Each row is a point on a landscape with many valleys, with its height.
A ball rolls from a point to the lowest of its 4 nearest points, and stops where none of them is lower. Distance is the straight distance between rows; heights are no part of it.
K_991 h=4.11: [183  96 101 137 135 164 104 117 145 122 163 157 144 176 151 122  99  27
 155 133 126  69 137  95 125 176 101 149 173 135  71 146 113  51 155 204
 150  93 173 141  89 110 133 104 144 134 148 117 106 148]
K_999 h=3.17: [ 86 171 155 103 143 147 174 153  93 131 137 121 129  99  74 121 131 193
 159 110 114 159 116 160 116  97 146  72 170 123 144 100  97 184  84 132
 138 142 116 149 135 134 123 140  69 126 126 107 184 135]
K_571 h=6.05: [ 93 112 140 143 153 178  79 158 176  79 132 177 135 168 176 164 122  94
 182 158 154 149 158 109  92 127 113 187 103 132 113 142 118 133 119 117
 166  89 132 108 110 100 143 145 163 133 162 115 115 118]
K_113 h=1.45: [161 131 136 131 108 130 132 151  62 130 106 129  95 107 113 100  96 152
 140 185 126  98  94 143  94 148 151 125 128  96 171 137 134 125 105  82
  82 136 137 136 129 132  95 117 137  91 114 177 128 130]
K_68 h=4.02: [112 127 186 130 148  81 163 167 140 164 103  53 167  72  95 119 151 227
 110 108 117 152  38 185  99 126 116  92 169  91 173  48  44 167  83 136
 204 151 110  96 201 145 119 136  87 105 113 169 193 168]
K_300 h=2.63: [142 131 110 144  69 100 144 133 105 181 120 120  87 126  84 113 125 141
 138 140 138 124 138 102 121 137 149  89 125 134 131 151 145 129 126 115
 111 164 112 158 114 108 100 104 112 147 118 127 141 119]
K_863 h=3.54: [155 159 106 125 143 118  97 164  91  92 150 162 113  70 115 152  80  82
 174 161  99  75 149 142  97 153 136 114 145 127 175 112 156  74  67  82
 123 121 166 168 146 147 100 126 130  81 124 180 125 142]
K_837 h=1.41: [141 159  97 151 176 110 158  92 149 137 145 126 153 154 156 128  82  70
 102  51 129 114 184 116 141 118  91 125 143 163  91 142 109 114 145 222
 147  94 171 157  78  91 157 104 111 151 135  85  79 138]
K_546 h=2.91: [177 155 125 119 127 123 102 125 116  92 180 197 196  77 136 200  47  47
 143 174 102  86 199 112 124 164  83 159 138 146  95  99 132  66  85 161
 145 103 166 110 115 145 117 116 114  99 133 127 149 150]
K_278 h=4.70: [189 125 107 145 163 128 113 137 134 119 135 110 148 156 178 110 148 120
  98 103 147 107 112 143 159 148  93 121 154 122 111 124  69  87 123 154
 160 133 152 113 112 114 163 117 183 147 112 138  65 119]
K_642 h=2.09: [109  83 104 153 142 144 133 110 128 107  90 126 105 116 115 118 151 135
 130 129 137 151  99 141 135 113 149 127 115 113 130 113 117 105 142 128
 133 126 134 160  98 127 121 145 160 141 147 134  75 109]
K_815 h=4.64: [ 80 149 177 129 182 113 119 165 124  88 107 146 152 149 149 156 148 172
 153 136 175 127 139 140 145  75 108 140 143 148 167  93 141 132 112  79
 152 113 107 111 170 133 153 163 124 129 121 116 138 149]
K_860 h=1.53: [127 128 149 128  49 157 130  85 136 174 146  77 109 120  92 108 143 162
 123 130 104 148  92 101 112 143 177 132  97 100 132 172 170 181 171  99
 105 182  94 119 122 102 106  96 135 124 136 130 141 120]
K_101 h=0.68: [ 73  94 104 152 100 151 192  85 120 142 134 121 128 134 102 121 144 113
 118  99 105 175  83 118 117 101 200 116 117 123 107 162 137 150 187 163
 125 133 115 183 101 109 137 132 110 160 102  80 100  84]
K_839 h=7.06: [ 84  70  96 139 118 190  69 105 142  95 132 181  88 197 127 101 126 106
 136 153 152 142 120  88  80 106 140 158  98 115 134 184 135 101 166 109
 135  70 128 103  74  79 100 147 170 127 162 134  92 103]
K_151 h=3.84: [179 120 112 133 150 112 140 137 105 114 148 105 142 114 148 110 117 107
 124 138 135  91 130 143 128 141 101 105 155 128 145 110  97  65  56 136
 135 117 153 141 138 137 163 159 152 118 105 170 107 124]
K_637 h=0.71: [108 110 153 142 141 115 159 133 156 139  78  71 143 119 110 124 189 182
 122 111 131 157  75 104 151 136 153 101 111  90 121 106 130 152 145 150
 134 165 101  89 140 132 149 137 141 148 123 123 146 155]
K_52 h=5.25: [214 198 133 122 128  52 130 145 112 152 159 125 134 117 102 147 105 136
 100 125 138 137 128 108 170 164 113 120 137 156 128 106 136 125  85 114
 127 206 120  70 168 164 150  96 115  84  95 110 169 180]
K_679 h=2.93: [ 79  90 130 127 118 132 136 120  92 127  79 107  95  98 105 115 154 182
 148 143 124 154 102 145 114 107 180 122 116  87 167 120 113 141 156  82
 110 126 111 176 126 142 112 159 166 131 140 131 133 121]
K_592 h=4.03: [154 197 144 107 153 134  94 156 127 108 152 122 155 111 156 175 131 101
 107 115 114 120 174 135 177 142  67 157 120 176 128  90 148 136  87 124
 161 100 118  64 164 131 162 149 101 101 124 120 147 147]
K_605 h=2.34: [154 103  98 145 172 146 143 104 156 133 158 152 167 197 166  85 112  75
 110  57 134  97 155 118 128 134  87 133 136 128  93 104 101 104 134 217
 160  67 182 168  83 108 144 126 139 153 129 104 109 129]
K_249 h=0.85: [102  68 133 150  66 150 123  80 141 130  79  59 117 141 134 123 146 193
 135 155 119 153  39 105 111 153 174 128 117  95 173 153 161 176 214 116
  91 140 140 147  89 150 109 122 158 128 128 185 141 109]
K_107 h=3.04: [189 176 152 114 187  81 118 162 143 113 167 122 166 101 149 136 111 135
  79  96 151 109 141 135 186 151  60 110 127 152 127 110 101 101  76 152
 161 130 139  97 159 148 151 143 110 127  94 122 134 145]
K_388 h=2.83: [142 171 165 136 133  52 178 173 134 181 133  87 152  71  76 133 133 174
 116 117 135 145  85 140 164 113  85  88 145 129 144  89 123 160  93 132
 144 171 122 107 176 129 110 104  74 113  76 104 178 150]
K_87 h=3.73: [122  85 167  88 104 179  93  97 167 172 113  85  94 157 181 119 162 179
 106 154 141 141 101  82 125 141 158 154 103 101 121 160 183 143 197 101
  96 137  81  79 117 129  99 120 164 145 125 107 149 126]
K_257 h=0.84: [169 130 139 124 153  93 185 118 178 170 124 112 144 162 174 126 160 120
  69  64 158 161  66 108 187 151 146 135 113 149 113 103 121 145 206 198
 148 163 120 117 102 149 156 105 133 179  89 128 102 113]
K_137 h=1.91: [ 96  54  75 134 132 123 147 111  87 101 112 134  98 108 155 121 123  87
 122  96 120 105  86 151 107 115 123 113 151  93 159 109  63  73 100 173
 116 116 159 183  88 147 114 147 154 136 124 184  59  73]
K_140 h=3.77: [114 137 189 122 105  79 117 184 158 146 123  89 155 111 122 131 157 250
 157 167 151 150  76 148 135 117 132 111 148 110 168  91 110 162 136  70
 144 138 103  67 210 145 139 140 126  93  99 148 202 159]
K_921 h=2.00: [184 142  97 139  68  98 158 112 105 150 143 134 102  97 126  96  83  92
 111 156 125  80  86 112 122 161 146 100 147 133 161 129 142  79  92 140
  66 152 153 155 124 119 117  93 119  90 119 162 132 125]
K_210 h=2.80: [196 179 168 126 199  66 121 179 165 171 119 105 170 121 149 154 164 179
  60  93 173 140 110 143 168 120  55 118 132 123 121 129  93 160  70 150
 154 159 103  50 177 150 162 135 128 141 119 113 157 155]
K_794 h=2.32: [ 65 128 122  98 150 159 100 113 125 117  99 156 130 147 106 137 146 133
 155 118 120 154 152 126  84  95 114 140 112 131 106 168 144 185 156 102
 119 109 133 161 110 121 141 131 121 149 152 103 123 103]
K_983 h=3.28: [128 123 142 147 140  74 196 138  92 141 106  98 129  68  83  95 125 152
 114  73 152 143  79 154 127 134 154  72 156  96 146 102  90 147  74 191
 119 129 126 153 160 142 142 137  91 121 103 153 100 103]
K_744 h=3.72: [131 152 127 134 146 137  51 165  78  67 150 174 116  94 114 158  97 119
 183 195 113  60 156 152 114 114 130 133 158 120 182  99 130 102  95  76
 131 111 144 153 163 132  85 158 116  69 143 147 161 133]
K_898 h=3.92: [130  79 101 171  76  99 123  89  78 130 129 124  89 122 108 102  88  93
 103 179 120 105  83 103 105 147 140 113 142 107 136 157 126  57 107  97
  74 132 158 182  95 142  96  99 173 107 152 229 120 128]
K_456 h=2.94: [ 54 155 126 126 112 118 138 122  84 123 127 120 119 101  98 121 122 133
 162 126 112 144 145 170  84 105 134 107 157 129 123 129 154 150 104 123
 111 143 128 176 136 117 113 112 100 130 123  99 139 112]
K_665 h=0.89: [105  85 113 156 153 106 185 111 139 127  84  87 114 148 151  79 166 151
 102 109 109 205  33  89 139 128 144  78  83 142 156 123 144 128 196 173
 166 159 148 153 131 128 168 141 129 141 123 165 149 138]
K_297 h=4.71: [177 115 102 142  35 102 134 115 151 157 151 104  80 139 111 108  95  74
  60 138  92 120 130  86 137 167 148 143 118 124 107 153 144  89 188 130
  91 144 122 142  99 122 108  77 122 125 101 147 100 112]
K_496 h=0.47: [198 112 150 128 102 125 110 147 151 141 111 111 108 128 147 127 164 184
 125 169 174 138  92  93 159 151 126 161 113 114 131 129 144 133 133  59
 127 140 110  78 151 122 119 150 183 116 127 123 120 153]
K_90 h=5.11: [143  88  79 136 108 174 107  80 190 113 139 158 116 179 156 128 129  91
 125 116 156 140 126  88 121 139 138 160  91 140  67 138 127 103 182 156
 144  94 150 120  67 123 138  98 165 140 143 106  94 115]
K_171 h=0.22: [134 120 141 152 107  80 212 108 161 160 110 105 135 134 118 112 131 149
  80  92 128 179  65  92 147 146 172  99 128 122 100 113 143 137 171 159
 133 188  96 144 142 132 143 111 111 146 117 126 160 127]
K_53 h=3.47: [182 184 164 115 117  54 187 153 146 174 135 108 152 108 118 150 111 158
  80 106 135 202 158 112 162  99 111  87 139 138  93 111 124 164 120 140
 126 168  95  94 159 142 143 115  92 129  95 101 167 109]
K_134 h=4.19: [129 176 139 121 138  90 157 150 116 126 152 134 139 118  95 164 123 123
 143 111 112 131 169 113 158 137  94 110 130 163 123 134 140 142  93 142
 134 137 126 142 166 117 151 119  65 127 117  93 140 130]
K_209 h=4.84: [200 175 138 100 114 126 129 144 142 138 157  96 128 134 140 139 106  79
  81 150 111 103 171  91 166 159 143 139 102 158 118 151 172  98 122 147
 113 165 116 106 151 121 136  80  97 119 121 108 128 147]
K_663 h=3.50: [ 82 176 152 110 133 121 137 168  69 131 120 185 150 105 107 180  83 111
 139 126  72 101 213 181 135 102 111 147 168 153 141 111 153 157  83 106
 152 114 104  84 152 124 123 141  95 117 151  86 142 122]
K_312 h=4.60: [157 192 149 111 159  92 153 150 151 136 140 136 166 133 126 176 158 114
  91  80 149 148 185 128 167  94  72 128 127 151 100 103 141 184 106 123
 151 159 100  49 161 107 161 119  86 124 130  97 146 178]
K_485 h=6.99: [180  91 105 157 168 142  86 138 102  85 169 195 155 155 157 134  90  50
 157 170 145  82 144 136 104 157 120 134 167 121 146 144  97  56  74 119
 142  92 161 152 121 136 138 167 160  88 132 136 101 118]
K_286 h=4.42: [158 139 126 114 122 126 114 141 170 154 150 108 128 163 150 126 166 148
 112 113 146 153 131  98 176 167 117 162 101 145  92 127 157 138 149 141
 145 163  93  82 145 126 147 108 133 159 126  78 134 140]
K_951 h=3.52: [181 182 111 101 106 140  73 153 116 109 154 159 135  68 120 165  66  98
 134 172 113  90 177 131 116 165 139 158 107 141 154 118 169 116  97  93
 123 140 145  89 152 152 122 126 109  85 124 133 167 175]
K_473 h=1.58: [ 48 104 106 120 127 111 149 118  92 115 126 121 103  99 128 115 146 155
 142 102 116 112 114 165 130 124 152 116 141  98 158 106  83  79 115 160
 121 134 148 208 116 119 125 146 117 137 151 157  51  95]
K_266 h=3.51: [139  70 104 148 118 135 123 113 147 112 104 115 118 150 160 111 155 135
 114 123 158 136  89 106 156 149 140 141 111 112 126 114 125 105 185 125
 120 151 123 104 110 146 146 112 170 146 137 139 126  98]
K_517 h=3.46: [113  84 100 132 183 145 142 116 143 123 124 129 139 165 159 116 178 134
 107  84 144 177  87 137 118 147 142 131  99 115 110 108 109  99 166 167
 141  97 124 124 101 128 153 137 147 158 126 132 101  98]
K_693 h=3.22: [134 186 122 121 126 106  84 160 100 122 145 143 163  69 113 176  71 101
 131 145  87 105 185 141 134 127 100 122 149 150 153  82 140 112  98 114
 142 123 151 124 142 142 112 149  89 102 131 152 125 144]
K_389 h=2.43: [123 152 163 127 202 111 150 128 122 144 115 135 166 147 181 156 131  97
 105  20 163 115 178 169 161 111  49 116 128 161 110 117  71 122  86 192
 177  85 155 132  96 113 138 125 153 170 121  89 121 118]
K_569 h=2.02: [ 95 133 181 113 140 153 127 109 148 154 133 127 143 128 140 146 183 169
 116 117 128 160 117 118 113 121 136 127 115 130 102 121 155 186 155 117
 121 112 113  87 138 129 154 132 128 161 143  98 149 138]
K_822 h=4.44: [129  92 100 118 159 120 161 107 117 131 124 158 149 144 168 108 155 111
  99  75 125 126 128 152 144 131 143 126 119 117 134 129  69  92 120 206
 117  94 166 180  73 110 151 135 134 180 100 129  49 112]
K_290 h=1.65: [118 123  79 130 115 128 169 100  87 147 125 140  81  97 103  98 103  83
 137 127 101 108 158 123 109 125 149 106 129 131 123 150 109  80  85 145
  97 127 156 204 108 139  96 119 108 134 143 166  87 108]
K_502 h=4.73: [ 97 123 115 127 120  87 197  80 111 131 136 138 127 120 127 108 115 111
 109  65 100 138 139 131 132 131 153  99 136 136 105 140  72 112 161 207
 119 115 163 209  97 112 145 106  85 161 103  91  72  99]
K_927 h=3.79: [146 152 144  98  78 107  99 156  85 105 135 139 104  88  88 157  92 137
 174 171  80  92 167 138 118 134 157 120 126 154 158 111 159 121  94  67
 104 145 126 150 153 135  59 115  91 106 126 132 158 153]
K_523 h=3.45: [121 167 145 119 113 128 123 148  82 117 118 101 125 106  66 148 108 164
 172 133 103 128 169 160 122 115 127  85 175 148 146 138 140 174 104  99
 135 173 119 109 170 161  96 129  85  95 103 120 210 153]
K_846 h=6.04: [145 120 100 131 122 177  88 173 138  85 166 175 164 160 156 115  96  78
 178 160 138 104 164  97  93 157 134 163 131 128 126 170 137  88 125 111
 140  86 122 111 112  91 127 141 173  97 153 129 120 114]
K_63 h=5.77: [176  97 100 117  73 140  68 116 155 157 139 123 106 142 132  97 132  75
  90 158 143 118 135  88 138 157 141 177 127 122  82 174 135  95 156 115
 105 147 143 110  97 126 109  84 175 128 136 129 114 140]
K_604 h=2.78: [108  91  75 123 158 169 144  69 150 120 138 164 137 178 140 124 136  74
 114  89 109 148 177  99 108 102 114 131  91 144  63 157 116 140 170 212
 152  64 154 181  72  93 159 100 135 188 139  76  83 102]
K_775 h=0.31: [123  80 121 135 138 166 161 101 204 145 117 100 146 154 164 104 196 168
 107 132 101 180  63 106 136 127 139 103 100 157 130 142 145 138 232 163
 128  91  78 102 123 137 157 130 172 171 129 124 134  91]
K_41 h=3.62: [201 162 135 102 133 105 102 171  90  87 173 142 176 121 131 157 120 111
  99 153 136  83 156 139 169 125  91 137 139 152 131 103 140  93  64  93
 144 145 144 135 155 171 136 164 115  98 102 137 138 165]
K_167 h=0.90: [157  84 105 141 111  74 206  84 132 149  95  90  88 163 158  79 108 106
  66  99 145 170  34  98 159 131 175  92 116 129 114 117 101 121 190 201
 133 164 161 165 121 162 156 118 119 142  99 165  85 100]
K_959 h=3.13: [139 183 140 104 182  71 144 151  91 145 149 164 192  96 123 157 100  78
  82  41  93 102 222 176 184  87  74 110 164 166 124 111  87 137  69 180
 179 131  99  93 140 132 154 148  87 135 115 107 118 136]
K_654 h=5.27: [123  60  97 164  98 163  85  89 144 117 119 114  70 170 138  95 114 137
 158 179 121 117  96 103  88 136 160 172 113  89 130 187 155 139 192  66
  89 122 124 146  78 123  58 114 166 113 172 166 106  86]
K_199 h=1.90: [100 118  90 132 154 155 114 142  78  84 105 165  91 100 125  99  94 103
 158 152 148 123 151 144 109 113 132 141 155 105 137 108  65  70  89 118
 121 108 152 182 116 120 105 162 142 111 141 154  71 109]
K_953 h=5.51: [130  50  77 181  97 151 107  88 112  80 135 188  93 130 131 112  97  63
 124 135 140  99  99 119  98 143 128 135 161 127 122 153  74  41 111 121
 104  98 169 180  78 139 114 137 204 107 165 180  94 132]
K_447 h=1.48: [ 59 130  99 116 122 148 133  95 131 129 113 161 124 142 105 135 139 103
 131  83  94 134 162 119 103  97 132 119 132 144  88 147 141 155 132 156
 123 102 139 197  92  99 155 132 106 172 123  85 110 105]
K_193 h=2.82: [134 120 105 131  99 134 142 109 154 126 123 140 129 141 117 128 149 127
 123  89 131 162 139 109 132 132 117 125 112 137  88 146 156 142 161 129
 123 142 118 124  91 102 129 124 121 154 127 118 124 120]
K_172 h=0.57: [ 95 117 131 140 123 140 182  86 159 150 143 102 132 105 118 101 173 180
  97  90  93 192  73 109 119 122 163  83 106 134 138 120 160 179 176 166
 146 157  82 160 131 118 151 111 136 170 102 105 156  80]
K_748 h=1.37: [156 104 115 158  57  57 197  79 132 163 112 116  73 131 109  78  79  76
  88  98 113 114  72  87 152 160 212  89 141 121 142 135 128 123 151 147
  81 183 138 182 108 140 139 100 101 130 132 185 122 131]
K_986 h=3.93: [ 80 120 137 105 188 165 147  86 150 126 119 146 167 140 164 120 193 172
 131  77 138 169 136 104 112  94 118 139  83 135 116 124  97 145 155 168
 137  66 119 133 108 124 163 124 151 176 125  93 118 116]
K_319 h=2.53: [119 149 143 118 134 152  68 174 108 117 125 112  91 124 144 110 147 168
 167 188 146 103 113 144 138 133 131 168 128 117 177 110 137 133 118  60
 125 131 125 115 143 124 112 147 155 105 125 115 135 120]
K_233 h=3.48: [ 88 147 174 105 114 116 151 149 140 165 134  75 136 110 112 132 161 188
 129 110 124 154 105 125  93 131 156 117 164  98 141  76 139 164 119 108
 127 141  96 112 170 168 137 129 114 128  95 109 211 168]
K_850 h=3.20: [183 138 132 134  74 106 131 128 118 184 149 114  88  94 110 114 103 148
 129 170 142  97  88 118 145 189 127 128 123 123 157 117 142  88 121  81
 105 197 127  92 140 136 112 111 138 105 118 155 132 149]
K_307 h=1.19: [ 67  90 103 148 130 127 140 123 102 119 103 136  76 106 102 110 138 118
 143 145 114 117 121 147  89 134 150 126 136 105 130 121 114  99 111 117
 111  97 139 188 102 120  94 131 113 100 158 159  83  90]
K_268 h=2.69: [111 125 122 130  59 144 115 115 120 156 122 107  81 115  88 115 106 153
 180 181 100 119 127 135 121 148 155 146 126 111 141 145 166 158 127  56
  63 151 109  97 125 117  80  94 127 101 146 149 142 140]
K_263 h=4.78: [185  90 108 157  99 137 145 115 169 141 140 116 117 168 154 100 127  66
  78  98 147 129 109 108 149 154 134 126 133 131  86 126 103  96 184 168
 127 117 157 152  98 136 136 101 168 140 109 100  90 138]
K_144 h=3.89: [ 81 159 165 115 173 165  64 175 132 115 127 154 137 126 139 178 140 144
 195 167 144 120 156 182 127  96 107 160 138 148 176 104 148 158 105  72
 172 125 125  81 185 125 141 153 148 119 151 140 175 158]
K_720 h=3.10: [ 89 171 135 112 203  96 141 162  84 141 123 119 158 121 151 147 117 107
 107  80 150 109 148 176 155  94 102  82 147 130 141 121  82 137  50 194
 165  97 164 147 118 124 153 161  95 143 129 119 115 141]
K_353 h=4.47: [189 173 150 105 106  82 117 168 104 129 130 122 129  87  82 127 102 172
 124 125 133  83  87 142 149 179 131  84 142 119 159  62 132 105  43  83
 111 157 145 116 179 145  82 137  91  91  79 144 156 153]
K_780 h=4.54: [ 69 139 158 102 175 135 116 177 131 129  89 118 129 136 115 142 156 208
 176 160 140 134 115 178  92  88 124 119 149 103 193 110 107 144  93  94
 127 106 105 138 177 123 121 191 108 106 148 120 167 148]
K_175 h=1.64: [163 142 161 144 177  93 161 126 157 156 131 109 177 135 152 137 162 175
  88  65 162 146 120 141 150 123 115 100 120 136  95 114 117 142 135 179
 161 141 127  86 136 132 163 131 140 148 129 130 128 142]
K_952 h=4.85: [ 82 179 159 116 200 140 104 145 128  97 106 157 191 125 138 181 135 125
 153  81 133 130 183 172 146  57  74 140 157 132 107 103 129 186 121 115
 157  94  96  72 155 117 147 148 104 141 156 100 157 151]
K_746 h=5.96: [138  87 103 118  93 173  86 127 149  99 149 164 134 156 113  92  80  54
 157 159 106 100 168  88  91 129 149 164 121 127  85 192 162  89 140 132
 122 108 133 107  80 106  93 120 166 112 154 134 102 122]
K_409 h=5.69: [125 109 129 125  68 176  82 113 188 150 120 116 105 169 129 116 122 125
 134 184 123 107 137  93 121 137 134 186  96 128  78 190 212 144 148 100
 116 153 108  85 125 115 114  92 111 133 157 125 110 137]
K_57 h=3.80: [ 93 112 153  96 201 137 130 147 136 123 113 117 165 107 140 144 155 160
 112  95 160 113 149 149 143  80  98 115 143 147 123 120  96 130 115 144
 163  80 136 125 149 138 171 159 115 124 115 137 121 134]
K_83 h=4.36: [ 88 109 108 124 109 193 141  85 203 123 161 147 136 183 124  89 156 128
 121  96  92 210 142 121 130  79 116 114  77 162  55 171 154 193 196 176
 133 100  88 138  89 124 154  82 102 176 122  88 122  84]
K_162 h=3.99: [127  87 129 144  99 170 107 126 118 128 102 121  73 171 121 110 118 151
 167 194 139 120 133 105  96 112 159 171 109  91 163 155 144 148 148  72
 102 113 118 127  94 113  96 131 180  92 162 150 118 106]
K_251 h=3.49: [ 52 118 152  94 152 142 128 128 109 125  91 129 106 100 105 151 124 155
 174 144 170 158 147 140  93 104 157 126 126 109 146 131  88 119 134 101
 107  81 146 181 123 118 115 184 120 126 145 118 118 126]
K_150 h=3.91: [144  49  99 161 192 209 142 104 170 106 135 140 136 179 175 136 137  84
 105  66 143 123 108 118 147 125 109 160 120 116  94 129  73  76 153 185
 132  72 150 146  77 105 129 125 182 160 133 102  70 102]
K_896 h=2.54: [185 171 172 112 121 144  62 133 162 132 134 110 132 166 162 155 154 157
 127 163 180 117 133 115 160 161  79 165 112 130 136 111 183 168 101  70
 126 171 109  30 175 161 128 158 125  99 139 102 174 166]
K_479 h=0.52: [ 78 106 119 157 117 110 187  99 122 158  96 102 125 119 111 109 146 125
 117  96 118 161  60 125 125 136 171 111 119 123 150 132 143 130 188 167
 122 162 112 145 118 155 153 131 124 149 111 144 115  96]
K_906 h=3.05: [ 62 115 123 137 130 160  84 143 111 109 107 148 131 129 125 154 140 106
 207 144  99 112 202 134  80 129 130 161 128 135  94 138 152 171 121  88
 118 114 115 117 150 117 108 140 129 129 158 125 141 117]
K_306 h=3.56: [133 134 144 138 106 171  67 164 132 127 118 121 120 144 126 155 125 141
 175 193 127 126 120 134 109 123 136 181 133 112 139 142 167 167 141  69
 108 121 108  93 134 121 115 116 156 126 154 130 128 118]
K_349 h=4.45: [219 133 135  93 126 134  81 131 135 105 169 119 139 154 166 129 153  81
 112 149 151  98 145 113 139 159  92 137 147 137 133 142 133  95 121 117
 139 123 111 102 172 139 151 160 169 131 106 136 123 165]
K_937 h=4.26: [177 168 154 120 120 110 112 164 113 120 141 135 116 103 117 118 127 152
 153 155 133 120 154 133 157 148 127 115 111 155 146 128 167 145 112  88
 115 157 103  75 151 138 125 109  90 122 123 120 164 165]
K_204 h=4.61: [150 130 110 127 135 147  93 141 155  93 138 123 136 135 156 117 139  80
 129 144 108 125 169 103 119 142  97 162 114 142  90 160 122 127 138 136
 128  89 132 106 112 116 116 129 142 132 129 113 100 119]
K_38 h=5.00: [ 16 119 142  86 179 148 140 106 156 112 116 114 164 124 129 154 191 169
 146 120 106 182 133 130  98  84 127  96 105 156 123 133 109 138 145 135
 135  72 108 150 114 112 132 166 125 169 159 104 141  89]
K_884 h=0.76: [ 93 122 133 141  74  97 230  95 126 134 105  87  95 119  97  73 113 137
  97 115  59 183  46 122 109 119 184  93 115 125 144 151 158 181 209 162
 130 147 102 181 116 123 122 126  98 139  82 140 153  87]
K_76 h=7.36: [170  39  78 177  86 174  90  89 134 110 144 160 106 176 151  99 124  82
 121 161 159  89  88 106  98 153 139 143 125 110 109 145 111  73 153 126
 106 126 157 141  77 128 109 144 210 126 142 168 105 116]
K_595 h=1.18: [ 79 107 101 131  63 167 136  76 109 144 132 140 111 150  81 114 124 155
 150 138 110 127 117 124  96  99 178 103 120 102 117 164 158 170 178 110
 103 124 146 183  95 111 100 100 134 156 151 132 117  95]
K_315 h=3.32: [ 94 139 119 142 142 149  94 169  89 117 108 146 112 128 126 149 124 143
 211 179 159 127 157 151 100 125 132 156 155 125 175 126 113 133  96  65
 155  96 129 162 149  93 117 157 146 113 153 107 137 130]
K_548 h=2.77: [137 106 120 160  50 139 129  85 132 162 128 117  85 142 117 112  93 113
 107 171 103 116 116 105 111 131 165 151 119 126  89 156 156 123 173 115
  98 126 110 149 100 118  81  83 139 131 141 134  88 132]
K_883 h=0.21: [208 156  90 115  95 130  87 101 119 106 155 153 118 104 112 115  91  65
 129 187 124  53 127 103  91 166 133 135 128 116 121 112 139  70  86 106
 105 124 173 149 116 127 112  87 163 108 156 171  97 131]
K_192 h=3.34: [114 152 133 116 168  97 138 154  82 116 138 128 138 101  96 140 118 128
 119 120 123 101 132 176 157 105 121  94 148 146 153  85  90  87  62 153
 125 161 139 156 152 124 142 156  95 116 114 146 128 148]
K_603 h=4.40: [133 149 142 106 107 173  90 131 145 119 123 130 110 142 133 138 113 149
 171 186 116 117 178 140 106 128 121 179  94 148 112 186 170 163 138  75
  98 134 128  72 146 131 120 124 104 136 159 126 155 155]
K_556 h=3.60: [105 190 110 139 151  68 187 129  62 127 125 139 128  96  65 152 104  99
 123  98  95 133 194 175 131  79 147  88 158 165 122 116  83 122  82 183
 140 148 133 162 136 111 145 144  57 118 118 112 128 115]
K_640 h=4.35: [111 100 141 111 133 166 101 132 154 130 131 145 103 158 149 142 155 163
 167 176 149 148 148 121 120 128 126 203  91 108 121 126 154 161 132  78
 117 116 115 134 105 142 118 122 149 143 145 102 123 137]
K_330 h=4.75: [124 196 168 116 118 128 177 133 156 171 147 108 147 142 130 143 151 161
 127  93 103 175 154 147 129 101  92  98 127 116 131 125 179 217 140  92
 134 187  93  40 208 176 139 114  90 102 112  93 224 160]
K_223 h=5.64: [ 81 179 143 128 118 160 101 113 137 143 115 154 166 154 128 133 136 126
 127 110 126 132 193 129 154 113 107 182 116 154  79 176 177 219 145 107
 125 142  87  62 151 139 153 112  93 151 169  93 183 129]
K_350 h=2.33: [161 174 143 116 156  92 125 131 105 106 157 163 165 103 140 163  97  55
 116  87  98  98 198 150 134 127  79 123 127 155 127 128 114  94  92 191
 126  96 155 105  96 128 164 106 121 113 100  96 123 130]
K_996 h=4.00: [184 153 141 105  98 150  85 138 154 121 159 146 120 116 141 144  76  62
 138 183  94  63 202  81 141 156 122 160 120 143 101 165 173 125 129 119
 115 158 125 108 136 116  88 104 123 107 146 128 140 133]
K_260 h=2.45: [160 137 146 134  75  92 109 157 107 141 130 103 117 116 114 136 137 181
 159 207 152  94  87 168 132 141 153 115 141 106 194 124 130 150 109  30
  83 169 130 108 168 140  83 126 116  96  98 173 172 157]
K_484 h=2.97: [ 87 126 131 132 158 113 142 143 104 115 105 106 117  86 114 130 152 171
 130 142 137 118 111 157 138 126 133 113 127 111 142 113  97 130  81 113
 136 120 120 131 144 121 153 145 121 117 115 139 115 130]
K_940 h=2.31: [171 166 174 141 165  60 173 150 155 153 105  79 167  92 149 118 170 180
  50  85 164 137  86 138 157 124 101  96 110 123 128 110  97 135  89 164
 154 160 110  87 172 157 151 122 107 133 109 148 161 142]
K_217 h=3.53: [130 166 158 122 130 155  71 159 143 111 111 139 135 141 177 154 101 121
 132 151 143 127 167 146 143 130  92 184  99 148 123 134 188 161 111  78
 141 140 100  56 159 135 114 144 126 100 166 130 171 180]
K_885 h=4.99: [ 60  62 111 132 178 161 147  90 122  91 124 162 131 139 128 109 137 104
 120  93 126 135 119 151 115  95 151  89 126 107 111 135  96  93 177 165
 128  72 164 170  78  96 122 135 104 157 120 114  63  89]
K_405 h=4.16: [127 148 136 100 141 108  99 171 128 105 117 124 135 103 100 151 150 203
 156 129 162 135 122 169 139 115  94 126 164 120 183  78  87 148 115  90
 151 117 124 113 199 136 132 147 124 103  98 117 163 174]
K_754 h=3.11: [ 32  64  93 149 135 161 127  80 100  85 105 132 102 145 123 111 121 138
 140 139 145 169  76 136  85  96 142 145 109  85 186 122 118 115 187 129
 111 100 123 207  84 144 109 173 173 126 152 143 107  72]

Call two points neighbours if one is among the 4 nearest of the other. Go from one point of each pair to the other, from neighbour to neighbour, staying as low as possible. Name the highest point that can't be avoided.
K_883, K_171 => K_921
K_496, K_171 => K_319
K_775, K_171 => K_172

For each start below, name the point where the ball stops.
K_53 => K_171
K_68 => K_171
K_388 => K_171
K_63 => K_171
